Each row is a point on a tangle of strands that fork, close into loops and nearly touch. The rows are in no order.
In the rows, zero is written as 128.
Points whose rows are less than 112 apart are linked; no others are. Some points are linked to none.
motek: [103 133 137 116 140 135 131 168  92 104  94 103  73 121 137 111 155 150
 109 126 162 114 195]
Fetof: [132 114 121 136  94 139 140 113  94 155 145 134 158 140 153  85 151 118
  81 126 105 146 108]
bonam: [118 144 110  93 165 169 179 178 107 137 118 100  94 135 145  95 151 105
  87 171 107  88 165]
Kozuv: [ 93  84  98 152 119 129  84 191 137 150 135  86 159 106 103 170 132 137
 167 152 133 150 139]
ralin: [135 192 185 105 135 157 107 140 133  69 125 135 134 138 112 138 159 159
 102 152  80 100  98]
kofan: [149  75 131 121  31 114 133  66 135  80 129 121 100 114  54 133  79 112
 136  90 141  95 127]
Bafu: [118 119 138 113  86 102 106 124 160 127  56 128 108 116 129 162 122 116
  85 189 131  89 113]
Lok: [176  81 101 148 134 130 121  56 138  99 142 181 101 138 101 155  75 120
 138 111 162  95 103]
kag: [147 130 131 130 160  95 115 128  91 158 141 126 135  96 132 153 115 152
  97 155 126 124 144]
Zano: [141  70 105 119 161  86 136 118 126 141 163 107 113  91 127  96 126 100
 106 131 117 148 207]
dipo: [140 179 143 149 139 112  93 140 118 130  92 153 102 127 151 122 175 171
 111 146 103 144 103]
Rirar: [150  72  90 124 137 119 127 115 134 103 172 118  79 101 104 116 109 102
  91 116 116 121 172]
mevak: [101 142 108 143 110 120  72 152 134 137  94 148 143 139 123 216  95 153
 166  96 185 136  73]
Lagaf: [ 99 112 114 130 135 139  87 200 105 127 117  57 110 110  95 169 145 153
 166 131 127 130 173]
gab: [116 139 107 104 104 127 123 158 126 152  84 105 121 124 121 177 126 130
  86 168 100  79 133]
Sus: [135  68 156 123  53 171 108 110 112 137 137  77 144 111  57 153  73 104
 165 130 146  70 144]
safa: [147  86 102 146 121 115 120  88 143 121 214 135 121 127 133 133  92 110
  98 103 118 147 140]
torig: [150 118 185 112  81 119 134 113 129 140  82 126  87 110  88 136  90 107
 101 195 113  90 127]
Luta: [158 136 141 101 151 108  78  91  86  98 100 100  95 118 131  74 148 120
  79 153 134 119 163]
kasug: [117 147  91 103 145 147 169 143 156 145 168 157 147 180 159 175 122 156
 148  96 152 143 101]
zof: [120 144 133 159 119 116 128 120 100 123 119 131 130 134 138 170 162 161
 110 127 115 140  89]
relok: [130 165 126 111 121 139 132 153 137  87 105 146 132 176 118 209 140 155
 195 101 135 125  90]
nerik: [167 169 124 122 149 113 164 118 150 191 166 135 170 163 162 100 124 108
 124  88 131 169  81]
Vav: [127  79 104 143 116 111  96 119 168 111 115 177 111 134 158 176  81 119
 130 134 165 123 126]
nabaf: [118 159 159  93 185 148 128 125 162 198 146 105 158 103 145  22 145 151
  89 139  80 142 122]
foni: [ 93 116 185 143  61 118 104 176 148 112  88 111 100  76  76 162 123 129
 167 147 154 122 143]
buka: [ 99 125  87  89 122  82 117 156 138 173 126  87 147 112 149 114 167 131
 138 104 112 144 187]
rumes: [130 157 112 123 150 111 131 172  95 113 111 126 124 135 115 128 196 109
 144 129  66 163 125]
Forol: [145  66 111 157  75 148 137  90 149  85 149 131 150 141 117 155  83  71
 187 139 147  78 137]
Tet: [123 143 108 127 120 165 149 140 149 125 108 148 134 197 137 211 101 131
 161  98 171 130  95]
gon: [123 137 143 106  76 107 117 150 147  94  70 178 125 138 116 154 129 130
 165 144 156  89 132]
Motim: [124 102 120 147 143 149 140 136 137  91 142 151 168 129 120 193  91 116
 202 135 189 100 121]
ges: [140 109 110 136 117 141 120  77 136 145 173 144 138 163 164  61 109 110
  67 114 111 157 100]
Mimiz: [147 140 134  99 132  58 138 100 174 187 136 124 178 112 158 115 160 147
 144  80 113 134 124]
lir: [110 163 154 111 194 141 101 133 131 185 127 160 138 107 156  51 157 158
  92 148  89 154  85]
mizit: [143 120 158 118 174 119 134 101 182 185 185 130 157  88 149  43 107 137
  98 143  92 161 115]
duvop: [103 148 169 162 114 144 113 132 160  72 154 169 103 130 153 114 127 157
  88 167 136 140 115]
Nini: [115 193 124 121 179 109 138 110 155 122 138 155 154 151 162 154 180 151
 134  98 105 162  66]
topov: [120 184 146 126 190 103 116 111 167 166 137 166 164 141 176  87 166 154
 107 114 100 159  74]
Nizo: [116  88  77 125 125  95 133 144 127 155 144 184 143 137 163 119 104 131
 124 106 154 117 148]
Konod: [163  84 104 178 143 132 131  45 132  79 162 180  69 140 128 114 107 138
 121 114 145 130  81]
Rog: [133 131 123 111 144 106 141 113 148 199 148 145 175 140 147 161  91 112
 150 105 134 178  90]
Sazak: [147 119 116 109 177 143 136  88  87 120 130  77  93 131 134  47 143 106
  75 133 124 113 182]
tisa: [ 97 175 149 108 102 127 166 187 109  97  59  46  63  95  98 144 143 103
 140 131 156 131 166]
bif: [155 127 131 142 127 120 134  87 149 107 151 150 134 154 160 147 124 106
 118 138 157 151  98]
gal: [151 121 158 123 121 119 133 136  89 130  83  94  76  95  80 133 105 118
 109 173 134  97 163]
gel: [148 160 158 133 163 137 123 118 177 171 146 165 141 172 191  76 112 114
 131  78 151 198  76]
Zitug: [149 124 131 162  77  98 114  81 130  75 112 160 131 104  92 164  84 126
 120 117 176 129 114]
Muk: [111 157 117 115 160 138 165 140 151 124 127 210 136 158 163 161 112 153
 119  98 152 131  74]
nin: [143 149 114 124 146 119 134 132 112 139 134 109 164 146 158 130 198 141
 162 125  74 132 127]
bup: [155  80 143 139  62 149 167  90 161  77 130 156 123 138  85 135  70 101
 169 113 160 100 121]
segu: [103 145 152 112 154 194  88  81 138 168 169 140 186 137 147  38 108 157
 138 100 120 175  77]
bak: [ 86 169  93 101 180 134 172 192 109 144  91  81  67 124 125  97 177  95
 142 115  86 157 154]
bomov: [126 158 106 124 179 132 146 203 108 110  85  98  69 133 101 131 172 103
 163 146  56 148 145]
Geki: [173 111 114 160 142 157 161  70 118 109 139 167 143 163 114 162  59 102
 153 117 189 111 110]
ves: [112 132 155 157 134 175 110 136 160 118 144 141 137 141 158  85 138 145
  72 160 101 157  90]
suluv: [149 167 164 137 158 153  85 129  79 101 109 105 100 148 129  74 156 152
  90 162 128 114 149]
Pufa: [125  98 173 108 100 141 134 123  93 141 102  75 118  78  58 159  88 135
 151 150 147  72 148]
pako: [165  96 110 151 154 132 131  95 121 116 160 160 186 141 132 152  90 114
 170 125 157 110 146]
dutur: [119  76 106 166 121  89 140  95 132 132 114 125 139  85 150 144 112 108
 122 157 151 143 129]
Ruza: [163  91 123 148 116 101 101  76  90  94 119 164 111 122 109 133 113 134
 138 109 149 111 135]
nopo: [152 103 159 137  67 104 148  69 130  81  99 146 118  80  57 135  85 123
 113 136 134 118 110]
litil: [119 141 100 128 109 131 110 172 113 121 100 138 146 158 114 186 145 146
 190 121  84 104 100]
vetuv: [117 118 144 135 122 137 110 132 133 114 111 141 184  97  75 179  77 153
 186 128 181  97 105]
Doz: [167 157 129 112 137 114 126 144 105  83 146 135 190 144 120 108 150 101
 124 143 106 138 137]
gop: [143 114 143 138 168  96 134  97 160 141 220 133 132 112 149  85 118 127
  85 119 109 158 149]
Dadu: [174 117 131 141 104 160 144  99 101 151 161 155 142 188 115 151  86 106
 119 152 125  93 101]
Vezig: [142 107 121 147 106 139 156 113  87 140 185  91 164 131 135 113 145 114
 110 139  96 126 165]
runo: [ 93 186 119  83 187 156 172 185 126 131 130  94 106 117 133  67 186 138
 106  97  89 178 153]
lam: [ 78  96 153 142  61 109  72 162 156 132 100 123 107 100 111 165 100 152
 183 129 177 106 107]
Tazog: [121 180 159 129 158 137 101 176 120 109  94 126 107 121 141  75 193 145
  82 137 111 148 141]
soz: [114 133 123 128 143  75 140  99 151 192 138 136 153 128 173 158 139 145
 124 118 111 145 100]
numan: [110 124  96 160 103 149 175 124 120 149 139 138 180 156 147 174 147 101
 140 111 133 140  82]
Tuzo: [152 119 131 144 103 137 131 130 110 107 145 102 139 130 118 147 124 113
 128 162 129 105 175]
fur: [139 196 153 119 113 138 148 171  93 105  60  87  89 109  96 135 167 112
 100 160 128 128 148]
Busef: [109  81  84 145 132  97  92 149 135 160 106 113 120  88 133 157 132 127
 127 154 143 150 158]
fime: [115 145 187 123 102 114 113 139 110  74 106 120  60 117 109 101 134 133
 117 125 159 100 199]
Zeful: [126 117 114  83 133  78 151 134 145 168 166 108 140 106 142  62 127 110
 123 100 115 151 194]
Zamol: [177  97 108 163 147 154 138  46 104 114 168 172 122 162 143  87 114 117
 124  93 133 115 102]
pap: [104 139 127 127 122 147 123 153 140 143 157 118 140 132 159  47 159 129
  82 129  81 166 134]
deg: [ 90 112  93 112 139 118 128 169 128 161 153 173 153 148 154 168 109 158
 157 108 130 130 122]
Lerud: [ 79 129 146 128  99 127 154 177 143 118  55  93  92  72 100 159 145 128
 148 165 151 116 152]
gunid: [103 125  88  88 114 145 144 181 105 139 103  87  99 137 133 138 163 121
  96 158  91  85 170]
bes: [121 152 135 136 111 119 127 151  96 129  84 123 107 126 101 185 180 160
 151 144  89  94 102]
moz: [130 137 131 125 154 166 176 170  98 108 116 100  66 116 132  89 123 100
 117 162 144 116 195]
Sufin: [162 139 134  92 180 125 138  96 116 144 165  91 139  96 139  38 149 114
  72 126 115 160 169]
vule: [162 153 163 159 153 131 125  67 140 133 169 159 145 165 188  98 113 126
 117  96 164 180  98]
gabik: [107 129  77 136 125 144 113 131 120 156 107 135 152 166 144 178 107 134
 175  67 187 149  99]
peb: [120  79 116 155 141 136 101 128 100 126 124 113 168  78  92 161  96 144
 177 143 159  98 154]
Ruvu: [ 91 164 116  97 180 131 153 178 137 136 152 104 112 136 136  89 198 131
 142  81  31 158 146]
Tirem: [135 150 128 136 136 174 111  82 132 136 150 134 196 153 155  48 113 141
  83 112 126 169  67]
nukez: [ 99  96 110 152 104  98  60 143 140 159 105 143 112 124 123 196  81 145
 147 122 166 104 117]
tof: [137 177 132 141 147 147 147 120 152 103 129 143 148 178 176 139 144 110
 123 132 131 170  64]
Dile: [116 101 164 116  34 162  98 134 136 150  99 103 168 129  61 171  86 115
 199 131 147  87  98]
dumez: [108 116 178 144 132 130 123 127 143  71 145 152  88 106 129 100 136 158
 100 135 129  98 174]
laba: [115 160 109 102 144 112 166 143 150 166 146 110 148 140 146 107 204 137
 178  85  46 144 119]
Rinoz: [ 72 138 101 112 135 129 132 192 109 125 127  79  84 123 125 143 172 144
 159 114 148 125 201]
zuk: [154 101 121 131  72 133 150  85  99  87 123 122 114 121  96 110 105  90
 103 154 120  74 165]

A piece is all that can be reached along the links. How many separate loops has the piece of each point below (a circle has one, a figure eight two, a Y none), and how many tips (points with one link)?
topov -> loops 0, tips 2
mevak -> loops 0, tips 5
dumez -> loops 0, tips 4
bomov -> loops 1, tips 0
pako -> loops 0, tips 3

A fork is a point with three links, a tip a point with one. Leave the first point through the second and follow the links. Name the first fork or tip that comes.
gel, vule -> buka
gop, mizit -> Mimiz
Sazak, Luta -> Tet
Dile, Sus -> motek

A tip is a point with one link. Name the tips that can be reached along the links from each point below, in the order of the rows.
Nini -> buka, Mimiz
nukez -> Vav, Nizo, Muk, fur, Sufin
dumez -> segu, dutur, Dile, zuk
Zitug -> Forol, Zamol, peb
